Points, in no order, along strands that fork and pass close to each other.
Two points are linked if the straight distance between their rows is under 61.8. Some points are linked to none.
fof: [ -6 -13   0  34  22  28   4  24  33   5  10   9  34 -17 -19   4  -1 -11
 -24 -19  -4   0  15]
nira: [  7  50 -10 -15 -45  -2  -4   9  -7 -11  74   0   3  -5  36   4 -10  -9
 -19  -8 -17 -13  57]
kefo: [-27  35  -3  25  41 -19  19 -33  28  -8 -36  -3  41 -12   9   6  15  -1
   8 -15   2 -14  27]
koli: [-12 -20 -13   8 -11   7 -37   2 -15  -7 -17  18   4  10 -13 -27   2  27
  -3  -7  18  20 -25]
por: [  1 -38  34  20   8  29   3   8  11   2  -2 -28 -17 -19  -7  34 -23 -24
 -12   8   5 -22  13]
Filuz: [-19 -19  11  -8 -15  -8  11 -30 -23  10 -15   0 -25   2   6 -11  14  10
  26  10  23  -8 -31]
lev: [-24 -19  20   1   7  -4  16 -32 -17  28 -25 -17 -28  14  15 -16   8  24
  23   4  19 -15 -51]
Topif: [-15  23 -29   1 -35 -18  27  -2   0  -1  -9  50  17 -16 -14 -33  35 -31
  31  -3   6  14  -2]
Zif: [ 35  14 -24  -3  39 -10 -13  37   7  -9  -4  20  19  24 -38 -11  -1  17
 -22  13 -32  37  -2]
ditam: [ 14 -20  -6   3 -34  21 -36  21   0 -25  12  12  -9 -12 -15   4 -32 -21
 -19  -6   5   5   6]
rur: [ -6 -70  12  20   7  47 -43   6  -4  15  -7 -19  -3  13  -3  11 -13  30
  -5  13  -7 -16 -13]
Peb: [ -3  20  -6 -13 -15 -11   9  -1  -4  -2  24   2  -7  -6  -3 -22   7   2
  -8 -12  17   7 -19]
Lolu: [ 23  -2 -15 -23  12 -14  22   7 -11  -3  30  -1 -11  14 -20  -7   5   2
   1   7 -15  26 -27]
tovi: [ 17  17 -31   7  -2 -19 -11  -3  -2 -17 -24  44   8  -6 -36 -26  15 -10
   4  -2   5  35   0]
laza: [-10   7  -9  -4 -38 -16  11   6 -13   9 -51  37   2   8  -4   1  16 -17
  39  40 -17  25  34]
Tofef: [ 31 -27 -10  -4  -8   6 -58   2 -22 -16   9  -9 -28  10 -12 -20 -29  19
 -24  -6  10  13 -37]
Duga: [  2 -51 -11 -35 -39  21   5  -3 -27   8  36   9 -15   3  -7 -25  14 -23
  22  -6  17 -13 -42]
vuvo: [  8 -47  29 -15 -11  10  -6 -20 -27  15 -15 -28 -49  18  12  23 -15  -4
  18  30  -4 -11 -16]
Bukez: [ -3 -24 -22 -10   3  15  14  30   6   7  16  16  16   8 -24 -19  10   2
   4   0 -20  25  -9]
zekip: [-52 -41  23   9 -25  25  30   7  -3  33 -40  -1   2   7  18   2  16   5
  28  13  -2  -8  -2]
Labi: [ 24  18  -1  23  48  -4 -15  18  27 -15  -5  -2  15  -2 -21  15 -22  -4
 -38 -14 -12  -2  27]
Lag: [-26  37 -34  16 -39 -15 -18   4  10 -20  -1  47  39 -14  10 -26  15 -16
   0  -3  -7  17  31]
zagor: [  0  14 -25   7 -16 -20 -11 -16 -14 -19 -61  55  -1  -4 -33 -19  15 -10
  25   6  13  34   8]
fase: [ 20  -4  -1  25  28  17 -18  33  17 -11  12   3  18   0 -23  11 -14  -6
 -36  -9 -13   1  19]
Lolo: [-15  43  18  10  11 -13  -9 -34  10 -16 -10 -21  19 -14  28  26  -7   9
   5  -7  -2 -20  58]
Kan: [ 18  37  -4  11 -14 -19 -48 -18  -4 -37  -1  -4 -17  -8   1   4 -36  -1
 -22 -13  31   3  18]
nuv: [-45  -3  -4   0 -36  -2  27  -3  -3  11 -10  21  10 -11   9 -15  26 -15
  24  -8  16  -3 -11]
kupur: [  1  39 -16 -10 -27  -8 -32   2   1 -25  40  -3  -2 -16  25 -27 -13   1
 -15 -34  37 -11   0]
moke: [-13  29   5  32  39 -28  -5 -45  21 -19 -43   0  20 -23  -3  13   1  -7
  13 -15  17 -14  19]
Zeg: [ 17   9   3 -26  24 -20   3  -3 -17   8   7 -24 -38  38   2   3  -9  36
  -6  26 -19  18 -28]
Tonen: [ -2 -20  13  29  53  11 -11  19  32   9 -29  -1  28  10 -15  13  -5  26
 -20  -4 -14   3   5]
kena: [ 16 -51 -20 -34 -18  15   4  -4 -27  -1  16  32 -11  -2 -26 -15  11 -41
  24  -5   9   1 -29]
Tolu: [ -3  53   8 -33 -20  -6  26   1   2   8  43   0  22  -2  51  18  10  15
  12  14 -34 -20  56]
Gufu: [  9   3   9  -1  -2   1  47  28  22  16 -24  10  23 -10   5  32  16 -35
  18  21 -31  -2  25]
vas: [-13 -11  16  12  14   4   1 -31  10   0   4 -20 -22 -23   2  -2  -5  -4
 -12 -18  33 -22 -26]
ras: [  9 -25  18 -10 -14   3   6  -4 -15   0 -27   1 -24  -5 -15  26  -9 -25
  23  28  -3  -2   9]
bef: [-20 -10  12  39  35  16 -10 -12  33  -2 -14 -18  13 -14  -6  10  -5   7
 -25 -30  19 -18  -7]
ral: [ 38 -10 -25   1  31  12   5  42  16  -4  11  21  31 -11 -48   2  -3 -13
 -21   3 -30  22   5]
levu: [ 20  51  -2 -24 -23  -9  16  14  -1  -2  72   0   4   3  40  18   2   9
 -11   8 -33 -22  63]
fegu: [ 22  47   0   0  17 -14  17 -15  26 -11  34   2  18 -51   8  22   6 -19
  -5  -6 -12 -21  47]
fem: [ 19  -2  17  -6   3  -8   6 -33 -15  -7  -6 -12 -42 -20 -11  12  -6 -16
   7   5  26  -9 -18]
fer: [-23  39  -4   2  28 -23 -14 -17 -15  -4  16 -24   0  36  20 -13  -6  47
 -21 -21  15 -10  -3]
Fon: [-38   3   2   3 -14  22  28  16  11  11  45  -7  12  -9  20  -6   9   0
  -9 -21  13 -12   1]
Magof: [  5  37 -11 -10 -13 -11 -27 -20  -1 -22  16 -12 -17 -20  25 -30 -15   2
 -14 -38  60 -10 -20]
duro: [ 13 -41  24 -24 -10   2  -5  -9 -28  15 -34  -6 -43  20  -5  26  -5 -12
  32  42 -15   1  -2]
Renuf: [  2  17  15   0  -3   8  46  19  21  16  27  -9  23 -23  22  33  13 -21
  11   6 -21 -21  40]
fufov: [  6   2 -10  32  -6   2 -44  -2  -3 -21 -62  34   9 -14 -33   0  -1  -7
  -6  15  11  16  31]
Pev: [  6  17  37  10  14   6  15 -19  15   3  -2 -33 -11 -21  13  53 -17  -8
  -4  10   3 -23  41]
vaga: [-30 -10   8  -4  27   3  21   4   6  26 -11  -8  15  27   0 -15  12  35
   1   0  -8   4 -43]
kikot: [  9 -56   8  15   6  22 -46 -21 -11  14  -5 -17 -23   2  -5   5 -15  17
  -3   3  -2  -8 -29]
sebo: [-11   9  20  26  48 -15   3 -29  22   2 -61  -5   9 -13 -17  17   5   1
   6   1   6  -9   7]
molob: [-26   8   2   8  11  -8 -37   3 -15   4  -1 -15 -10  56  13 -17 -15  70
 -22 -13  -1   4 -16]
Voko: [ 20   0  24 -10  11  -8  49  19  24  14 -53 -11   7   5  12  45  13 -21
  22  29 -31  -9  22]
vekom: [-29  -5  16  14   2  13 -23   2 -10  11  15 -35 -16  40  27  -2 -23  49
 -27  -8   5   1 -12]
kag: [-17 -28  -2  10  21   9 -10  14   7  17  -5  -2  12  25 -12 -14   2  43
  -5  -5 -11   6 -28]
kuver: [ 24  42   9 -16  44 -39  20 -19  11  -2 -29  -4  -1   3 -18  14  11  -4
  16  17  -5  19  -3]
Mak: [-16  -2  13  45 -11  15 -41  -4   7 -11 -60  11  13  -7 -13  15  -9   1
 -13   8  12   7  38]
rulop: [ -6  34   8  -1   2   1  22 -30  10  -4  24 -21  -1 -33  17  -5   4   6
  -6 -31  43 -22 -14]
Fos: [ 19  43   3  12  36 -17  11   0  30 -14  29  -2  32 -22  13  22   1  -6
 -12  -4 -25 -22  62]
gonug: [-32  -1  19  -6 -31  -3  31  -4 -14  24 -12 -17 -15  13  25  13  14   4
  21  25   5  -4   4]
Givu: [-12  12  13  -4 -10  12  33 -16   8  13  34 -18   6 -45  11   5  12 -19
   6 -29  35 -31   0]
bul: [-18  -3   4  14 -11   7  33   1  13  11   0  15  20 -25  -7  -5  20 -20
  11 -14   7  -4  -3]
Rakaz: [ -6 -51  31   2  -5  24 -11 -12  -5  22 -25 -29 -30   5  23  30 -17  -1
  12  19   6 -22 -11]
Luf: [ 29  51   2 -11  23 -28  16 -25  11  -7  27  -5  12 -32   7  14   6  -7
  -1  -2   3 -14  26]
bove: [ -3 -42  14 -37   2  -7  36  -4 -16  29 -43  -1 -21  29  10  12  23   1
  48  36 -24   5 -30]
Sis: [-13 -26   2   2  -8   2 -12 -13 -16   4 -23  12  -9   2 -14 -20   8  16
  12  -1   9  10 -27]
vage: [-17 -48  -2  23  -2  37 -33  18   7   6   6  -3   5   6  -4  -3  -8  23
 -21  -3  -4  -9  -9]
vurov: [ -9  22   7  12  17  -8  27  -4  17   9  12  -7  20 -19   6   8  13  -4
   6 -12   1 -11   6]
torod: [ -2 -24  -7 -11 -43  11 -43 -11 -35  -4  -1   5 -34  10   6 -25  -9   6
   6  -1  18   2 -30]
vafak: [ -1  24 -10 -16   9 -23  52   3  11   8   1  16  12  -8 -13 -17  23 -18
  16   4  -5  17  -5]
fogav: [ -3  45  -2   7  36 -26 -18 -12  -8 -15  20 -27   6  33  18   6 -12  38
 -21 -26   0 -16  22]
Zun: [-12  41   7 -29 -33   0  49  17   0  25  45 -10  11   2  41  16  18   5
  19  14 -25 -11  33]
Ruk: [ -1  20 -26  22   1 -23 -21   6  18 -15 -23  38  35 -10 -26 -29   7   4
  -9 -11  12  19  -4]
Gezu: [ 25   4  10   1  23 -22   8 -31   6 -10 -21  -8 -27 -21 -22  11  -9 -13
  10   8  15   9  -7]
rari: [ 40 -26  -9 -18  -2   1 -41  -3 -27  -5  12  -5 -43  26 -14  -5 -20  15
 -12  15  -4  25 -32]
Liv: [-36 -39  20   3 -25  32   8  -8  -6  19   9 -27 -19 -11  23  -1   8  -1
   6  -5  24 -22 -19]
sav: [  1  12  -8  -3 -27 -16  -5 -12 -23 -12 -62  52  -8   6 -25  -6  23 -20
  35  36  -8  27  25]
Fev: [-12 -36  13  28  31  28  -9   6  24   3   2 -14   6 -12  -5   9  -6   6
 -20 -26  18 -12 -26]
Nule: [ 38 -38 -14 -39 -18  13   5  30 -25   4  21   8  -8  24 -21  11   6 -31
  11  36 -29  28   2]
pel: [-10 -24  11  26  49  13 -12  15  18  20 -16 -14  12  27  -4   4  -8  52
 -23   0 -20   0 -12]
Nat: [-17  47  15   7 -16 -13  18 -21  20  -3 -26   6  24 -37  33  31   8 -23
  28  22 -17 -21  64]
desof: [  8  41  15   2  26 -18 -17 -23  -8 -12   7 -32 -18  15  20  25 -19  20
 -14  -4   5 -17  32]
bunen: [ 17  28  12  16  58 -16  -9  -7  25 -16   4 -21   4   3  -6  18 -16   3
 -30 -18  -4 -15  19]
Tuti: [-45 -52  23  18 -20  37  16 -14  -1  19 -10  -7 -13 -21  10  10  13 -15
  19  -5  25 -32  -9]
Nolud: [ 16 -18   1   4 -20   5 -11  11  -5  -5 -32  10  -8  -8 -23  23 -10 -39
   8  22  -8   8  35]
foru: [-16  40 -10  22  38 -22  11 -15  35 -14  -4  12  53 -17  13   8  15 -15
  -3 -13 -17 -15  42]
Voz: [ 20  13 -13 -30  -4 -22  11  -9 -16  -9  18  -1 -18   0 -11 -26   7  -8
   0  -3  13  20 -34]
tozer: [-26  20 -19  23  12  -8 -35  -8  25 -17 -14  17  36  -5   2 -29  -6  24
 -16 -42  25   5  -4]
pubo: [-15 -22   3  29 -24  35 -36  16   4  -7  13  -1   3   0   2  -2 -21  12
 -27 -17  17  -4   7]
gova: [-13  13   4  36  20   5 -39   0  12 -12 -52   7  19   2  -8  18 -16  11
 -25   3   1   2  40]
runa: [  4 -20  17   8   3  25  13  13  14  11  20 -21  -5 -21   4  33 -14 -21
 -12  -3   2 -17  26]
Gilak: [  3  29 -25   0  -6 -28  28   0  10  -9  -3  32  24 -23 -15 -12  27 -26
  16  -1 -10  13   5]
Leluz: [-37  19 -20   3 -28 -15  24 -10   4   3 -25  39  23  -5   4 -36  32  -9
  27 -21  14   5 -12]
nub: [ -2  29 -33   5 -46  -4 -50  21 -14 -28  -2  32  18  12  -4 -27  -9   6
 -14   4  -2  29  22]
vot: [ 34 -19 -14 -37   0  -2  14  18 -15   5  25  11 -15  19 -17  -5   5 -26
   7  24 -22  27 -21]
vofas: [  9  34   6  27   2 -21 -42 -21   1 -35 -22   4  -5  -6  -6  14 -26 -10
 -16   1  13  -3  28]
Rus: [  9   3   9 -24 -14 -24  40   7  -9  11 -45  15 -14  13   2  20  24 -22
  45  36 -19   9  12]
pag: [ 18  42   7   8  48 -16   9 -13  16 -11  21 -20  26 -11  31  27   0  12
 -15 -21 -23 -36  66]
Mef: [ 16  42 -24  -1 -30  -8 -12  18   4 -27  62  13   8 -22  19  -2  -9 -21
 -18 -13 -15  -5  46]
nale: [-42 -46  23   9 -30  24  24 -20 -15  25 -37  -1 -16  -2  12   5  14  -5
  39   9  15 -29  -2]
tig: [  6 -21   8 -14  19  13  41  13   6  19  40 -17  -2  -8  -7  -6   7 -10
  -3 -10  -4  -6 -40]
fadig: [ -6  19   4 -22 -37  13  42  28  -6  19  58 -13  11  -3  22  10  11 -16
   9   8 -12  -5  19]
padep: [  2 -10  12  -3 -18   0 -32 -15 -31   3  -7 -15 -45  25  13   7 -29  20
  -4  28   2   6  -7]
zuf: [-35  40 -28  23 -44   2 -46   8   0 -22  11  27  32   7  31 -27  -7  12
 -20 -29  19  10  30]
Rifu: [-33 -49  16  12  -1  23  16  18   3  30 -57   4  15  19   0   6  17  16
  23  20  -9 -10  -8]
zure: [-20  34  12  14 -13 -16   4 -34   3  -7 -14 -10   3 -24  23  19  -4 -10
  14   5  22 -13  39]
Roro: [ -2   6  23 -13 -22  13  50  25  14  21  -6  -4  22 -10  32  34  13 -32
  22  18 -25 -19  35]
Fopit: [ -3  -4 -35  -2 -39  15  -6  43 -20   3   0  42  32  19 -21 -28  21   0
  16  19 -20  39  12]
Kiz: [-24  34 -34   6 -52   0 -36  20  -7 -23  19  30  15  15  11 -33 -11  10
 -16 -17  12  25  23]
gapuz: [-19  -5  18   2   4  -3   1   3   2  22 -39 -21  -3  34  21  17  -6  22
  12  25 -16   0   0]
lita: [ 15  19 -26   4   0  -2  19  32  14  -2  21  31  29  -6 -12  -9  14 -22
 -13  11 -32  20  21]
mima: [ 19   4  -3 -13  53 -21  18  -8   6   8   5 -10  -9  13 -21 -19   7  23
  -9  -1  -1  12 -51]
noto: [-27  28  -8  19  20 -22 -18 -26  15 -20 -12   2  21  -7   3 -17   2  22
 -11 -31  30   1 -19]
tugut: [-31   5   2   9   8   3  12 -29  12   0   7 -18   0 -30  20 -17   7   7
   1 -35  48 -25 -31]
Beme: [  2 -13   3 -33  -2   5  53   2  -7  14  52 -12 -14 -22  -1 -10  19 -21
  11  -7  12 -12 -42]
balig: [ 22 -10 -29   3  17   9   0  39   7  -6   9  15  26   8 -52 -19   3   4
 -10   5 -23  28 -11]
zubol: [-28   1 -18  12 -43   4 -24  17  -5 -10 -24  33  18  -1 -12 -24   6  -6
   3 -10  13  16   7]
biv: [-12   9   8  -1 -34   6  23 -20   2  -4  12   3  -7 -41  11  -2   8 -26
  18 -14  34 -22   9]
Didu: [ 24 -47 -32 -37 -24   9 -10  -1 -26 -10  17  41 -15   8 -32 -33  26 -17
  26  -3   1  30 -39]
lig: [ 43 -10  -1 -24  25 -16 -14 -18 -24  -3   4 -15 -50  25 -12  -8 -19  21
  -3  23 -16  24 -41]
Reli: [ -6 -19  22  -7  29 -11  15   0   1  24 -56 -14  -3  31   5  14   4  29
  14  19 -21   4 -27]
tinat: [  0 -31  36 -20   0   3  35  -2  -2  27 -49 -25 -16  10  19  39   7  -1
  27  27 -16 -11  -9]
Pasam: [ 10  -1  -1  13 -17  12 -36  22  -3 -20  28  -4  -6  -3   0   3 -25   6
 -34 -21   4   0  10]
Sep: [-25  18   0   8  21 -12 -30 -17  -9  -4   2 -14  -6  34   4 -21 -11  48
 -18  -6  12   7 -32]
bur: [ 16  22  -5  21   3 -17 -54 -15  -7 -30 -43  22  -6   1 -28   2 -18  -2
 -14  10  11  18  25]
vege: [  3 -43  13  17  39  24   3   8  12  20  15 -27  -9  -2  -5  -5 -11  20
 -16  -7  -5 -13 -30]
sazan: [  8  40 -29   4  -1 -11  12  24  22 -14  42  22  31 -16  -1 -14  13 -17
 -14  -9 -31   2  31]
taf: [-15 -52   2  22  15  47  15  40  28   9  12   2  35 -13 -16   5   2  -8
 -15 -17  -9 -10  10]
tel: [-10 -22 -30  -9 -26  12  -7  32 -13  -2  10  28  25  19 -26 -24  15   0
   3   2 -10  32 -12]
kol: [ 28 -41 -23 -13  11  13 -13  13  -1   1  41  -1  -2  -1 -21 -38  -3   7
 -18 -27   2   2 -63]
rido: [  9  40 -21  13 -18  -4  -9  20  13 -21  27  24  23 -23   4   1  -5 -26
 -12   0 -29  -2  59]
sebez: [-25  51   2  15  23 -33  -3 -17   8  -5 -39  -9  37  20  28  14   8  18
  13   2 -16  -8  41]
rebo: [ 13  42   6   8   2 -15 -37 -36 -14 -29   5 -17 -17  -7  13   4 -27  20
 -19 -19  33 -10   2]
Goteg: [ 20  15   5 -22  37 -27  47  -6  12  14 -18 -12   1  11  -5  16  16   4
  16  18 -16  11 -15]
ziraf: [ 23 -19 -36 -31 -10  -1 -18  -5 -20 -13  13  32  -7   5 -20 -48  21  -2
  17 -14  13  27 -52]
suni: [ 43 -25  -1 -12  -6  10 -20  15  -6 -13 -20   6 -19  -2 -35  23 -18 -32
   1  33 -16  16  23]
kape: [ 39 -36  -4 -19 -18   8 -34 -29 -32 -10  15  -6 -49  -7  -6  -8 -15 -10
   2  -4  17   0 -44]
zefo: [ -1 -49  34  18   4  36 -18   1   0  11  -1 -40 -29 -10  10  36 -26   0
  -8  11   2 -28   1]
meza: [  7  -8   7 -30   8 -10  16  -2 -17  17  -2 -27 -30  43  17  12   1  20
  13  27 -23  14 -33]
vedes: [  4  49   9   4  39 -22  17 -24  15  -7  14 -21  17 -15  11  10   1   6
   2 -17   0 -12  19]
vemu: [-25 -27  29   3 -15  35  -5 -15 -16  21  21 -40 -34   6  36   8  -4  14
  -5   4  23 -28 -22]
Tupak: [ -6 -12  10 -27   3 -18  41  -8 -18  18 -61  17 -18  25  -1   6  29  -3
  45  31 -14  15 -16]
Suto: [ 19 -40 -35 -20  -1   2 -14   4  -8  -3  29  22   3 -11 -23 -46  12   0
   0 -24  14  16 -66]
zudem: [ 16 -33  -6 -12   6  16 -13   4 -17   7  43 -13 -23  -4   3 -27  -9   8
 -20 -21  14 -11 -60]
gafe: [ 16   6  -5 -19 -21 -15  37   8  -8   2 -46  34   3   4 -10   8  26 -35
  45  42 -28  21  37]
zudip: [ 42 -32   9 -17   6   8 -31 -10 -16  -9  32 -27 -50 -14  -4   0 -28  -1
 -14  -5  14 -11 -42]
Rizi: [ 13  17  30   1  23 -10  -9 -26   4  -6  -6 -32 -25  -9  11  39 -22  -2
  -6  10   7 -16  28]
Nadat: [  0  21  26   1  -9  -5  20 -12  12   5 -12 -13  -3 -24  14  38  -7 -20
  14  12   2 -20  36]
teke: [ 14 -49 -11 -25 -40   9 -35 -15 -42  -9  14  13 -38   3  -7 -21  -4 -13
  13   7  13  -3 -32]
Raza: [ 31   4 -24   4  10  -2  14  38  21 -14  16  22  26 -28 -38  -6   5 -39
 -14   0 -21  17  13]
toros: [  0  25  -2  -9 -39  -4 -10  14 -22  -4 -11   1 -16  25  11  10 -16  -7
   2  31 -14  19  40]
ped: [ -5  16 -26  28  15  -3 -35  12  21 -23 -15  21  40  -2 -18 -26  -5  20
 -22 -28   7  18   2]
nen: [ 26  65 -19  -9   5 -36  -7  -3  -9 -16   9  14  -3  33   4   0  -5   5
  -4  18 -26  21  32]
Geko: [-18 -57   0  26   8  56 -14  45  18   8   4  -8  31   6  -9   2   5  15
 -22  -9  -8 -11   1]
rebi: [ -8  15   7 -10  -5   8  39  22  -3  18  49 -16   8   7  25  -1   6   2
  -8  -7  -7 -11   9]
kabu: [ -2   9   8   7  -6  11  25  14  19  11  41 -15   0 -25  16  23  -5 -21
 -14 -14  -6 -19  39]
zugo: [ 11  -7  18   3   9   1  -6 -25  -8  -8  21 -30 -32 -21   4  10 -15  -4
 -12  -3  25 -23 -21]
Lek: [-17 -17 -20  -3 -36  25   6  17  -2   0  51   6   8 -15  12 -39   6 -10
  -8 -34  28  -8 -30]
fibu: [ 18 -49   9 -10  40  14  22  12   4  30  31 -27 -12   6 -13  -2  -1   6
  -5   1 -20  -9 -50]
nuz: [ 20 -17  34 -22  14  -9  38  15  11  22 -43 -14  -2  13   4  38   5  -9
  22  25 -23  -5  -5]
Nidar: [  8 -16 -22  11 -21   7 -37  19  -6 -16 -23  35  12   0 -27 -19   0  10
  -7  -6   7  26   1]
sezit: [ 16  38  -5   5  55 -36  -9 -16  18 -12  -3  -7  19   9 -13  -3  -9  21
 -16 -19 -12   1  11]
nop: [-15 -32 -24 -15 -23  21  20  24  -6  10  42  16  24 -11 -13 -45  21 -10
   3 -29  18   0 -48]
tuk: [-13 -38   9 -31 -42  10   2   3 -48  27 -15  -4 -33  46  20  -2   8  14
  39  41 -16  15 -14]
zura: [ 35 -54   8 -33   7  18  22  12  -6  20  26 -24 -33   8 -10  22  -9 -27
   5  17 -24  -9 -18]
sogu: [ -5  22 -31   6 -56   3 -24  33 -19 -13  -4  52  23  19 -14 -28  10   3
  -4  18 -21  39  26]
musik: [  3 -15  22   2   1   1 -17  -2 -19   6  -1 -26 -27  21   2  19 -27  12
  -9  20  -3  -5   3]
larut: [-24   2  -8  19 -31   0 -16 -16  -4 -10 -31  21   8 -16  -1  -7  -1 -14
   3  -9  24   9  12]
baped: [ -3  45   9  13  36 -11  -5 -37   7 -24  12 -28  26 -11  42  24  -8  24
  -9 -29  -3 -37  66]
Tavu: [-14   6   9 -22   9   2  71  27  16  41  19 -13  19   7  22  10  28  -2
  19   6 -19  -8 -15]
peduf: [ -8 -36  21  -1  29   5  18   7  11  35 -66  -2  15  23  -4   9  23  20
  29  21 -20  -2 -26]
mus: [-11   9  17   1  -8 -10  -1  -5  -7   0 -28 -16 -13  20   7  16 -15   8
   9  21  -5   3  13]
pofa: [ 44  -1  -7  -2  -2  -7 -49   0 -11 -29  24  -6 -36   4 -19 -11 -39   8
 -34 -11  11   9 -22]
kedom: [  4  -6  18  24  52  -4  16 -11  32   7 -39   3  12 -21 -27  16   5 -18
  10  -3   5  -5  -4]
Vuz: [ 38  19  -3  -9  36 -39  10 -25   2 -19 -15   3 -17  -2 -33   1   5  -6
   7   6   2  23 -17]
gilen: [ 50 -54  -3 -32  -9  18 -14  21 -13  -6  -1   1 -28  18 -24  25 -14 -30
   6  40 -24  17  10]
ketav: [ 32   6  -9   9  -6   5 -49  12   4 -28  32  -7 -19  -7 -17  -1 -46  -5
 -44 -18  16   5  10]
sos: [-21  -2  -2 -11  23 -15  25 -25  -9  27 -12  -8 -11  17   4 -22  18  22
  11   0   7   4 -53]
befa: [ 16  33 -15   2  45 -26  -9  13   5  -5   4   9  16  27 -19  -4  -5  24
 -25  -1 -28  22   8]
binop: [ -5 -23  20 -28  -1   5  33  -1 -14  32 -15 -21 -24  34  21   3  10  11
  22  29 -16   0 -35]
bas: [ -8 -16   9 -21  15   7  61  29   9  31  40 -20  12  10   3  -7  16   1
   5  -9 -14 -10 -32]
Zanog: [  1  -4   2 -10 -42  -4 -24 -19 -29 -10  -2  -8 -44  10   8  -5 -18   4
   4   8  25   4 -16]
bano: [-49  39 -31  24 -38  -8 -28   0  12 -21  -8  34  39  -1  32 -19   2   1
  -5 -14   4   8  38]
gobu: [-10  31   3   5   1 -16 -30 -29   6 -20  -4  -8  -5  -7   7 -15 -12  11
 -12 -27  39  -5 -19]
vap: [ -7   6  -3  34  44   4 -32  15  14  -4 -48   8  32  12 -20   8  -6  24
 -20   2 -13   8  20]
luma: [ 19 -22   6 -13   2   8 -18  -7 -20  -1  46 -32 -38   7   2  -7 -21   9
 -28 -11   4 -11 -44]
gev: [-14 -10  27   4   4  15  -6 -12 -16   9  14 -37 -30  16  25   5 -15  32
 -17  -4  21 -21 -22]
Vatu: [-14  32 -15  30  11  -5   7   0  34  -6   6  25  39 -29   7  -6  11 -18
  -5 -18  -7  -5  35]
Lona: [  1 -25  -2 -26 -30  18  33  -9 -17   6  33  -5 -20 -22   1 -15  15 -27
  16 -17  23 -14 -36]
kubo: [ -8  37 -35  25 -15 -18  -3  -4  28 -24  11  49  42 -37   3 -17  10 -28
  -6 -20  -9   0  29]
Bub: [-45 -20   1  -3 -38  36  17  11  -8   8  43  -5   3 -12  32 -14  10  -5
  -3 -32  26 -18 -20]
val: [ -4   3   5 -16  13 -15  41   2   7  17 -20   2   1   8  -3  -3  19   3
  17   7 -13  11 -20]
lopit: [  2  24 -25 -14 -39  -8  -9   9  -5 -16  38   9   2  -9   7 -28  -8 -10
 -14 -21  20  17 -10]

A fork is a point with three links, a tip a point with one. Leave the first point through the second and follow the links. Name the first fork or tip that comes.
ras, Nolud | gobu
Tolu, levu | balig
vuvo, Rakaz | tinat
Fopit, sogu | kedom
Fos, fegu | biv
rido, Mef | nop

A fork is a point with three links. Follow the links from the first point to the second and name the forks in between, in order.
nale, fibu | tig
Geko, noto | vage Pasam
Bukez, ketav | balig vage Pasam
sezit, Fon | balig
Ruk, Peb | gobu

Follow the links from the first point to the second, and from the first to the third. Name the last point that the two ways share.
vaga, kupur, sav | gobu
Fopit, fadig, Pasam | balig
kikot, rari, bano | vage
tozer, Nolud, kag | gobu
ketav, nub, sazan | balig

Name the points in between on the shortest way along the links from the first point to the second, in order.
zekip, Luf | nale Tuti Liv vemu gev vekom molob Sep fer fogav desof Rizi Pev Nadat zure Lolo baped pag Fos fegu
zagor, rur | sav laza gafe Rus Tupak bove binop meza Zeg lig rari Tofef pofa ketav Pasam pubo vage
fibu, Zanog | tig Beme Lona Duga kena Didu ziraf Suto kol zudem luma zudip kape teke torod
tel, Tofef | Bukez balig Zif befa sezit bunen Labi fase fof taf Geko vage pubo Pasam ketav pofa
gafe, suni | laza sav zagor tovi Ruk ped tozer noto gobu Magof kupur lopit Peb Voz Lolu vot Nule gilen
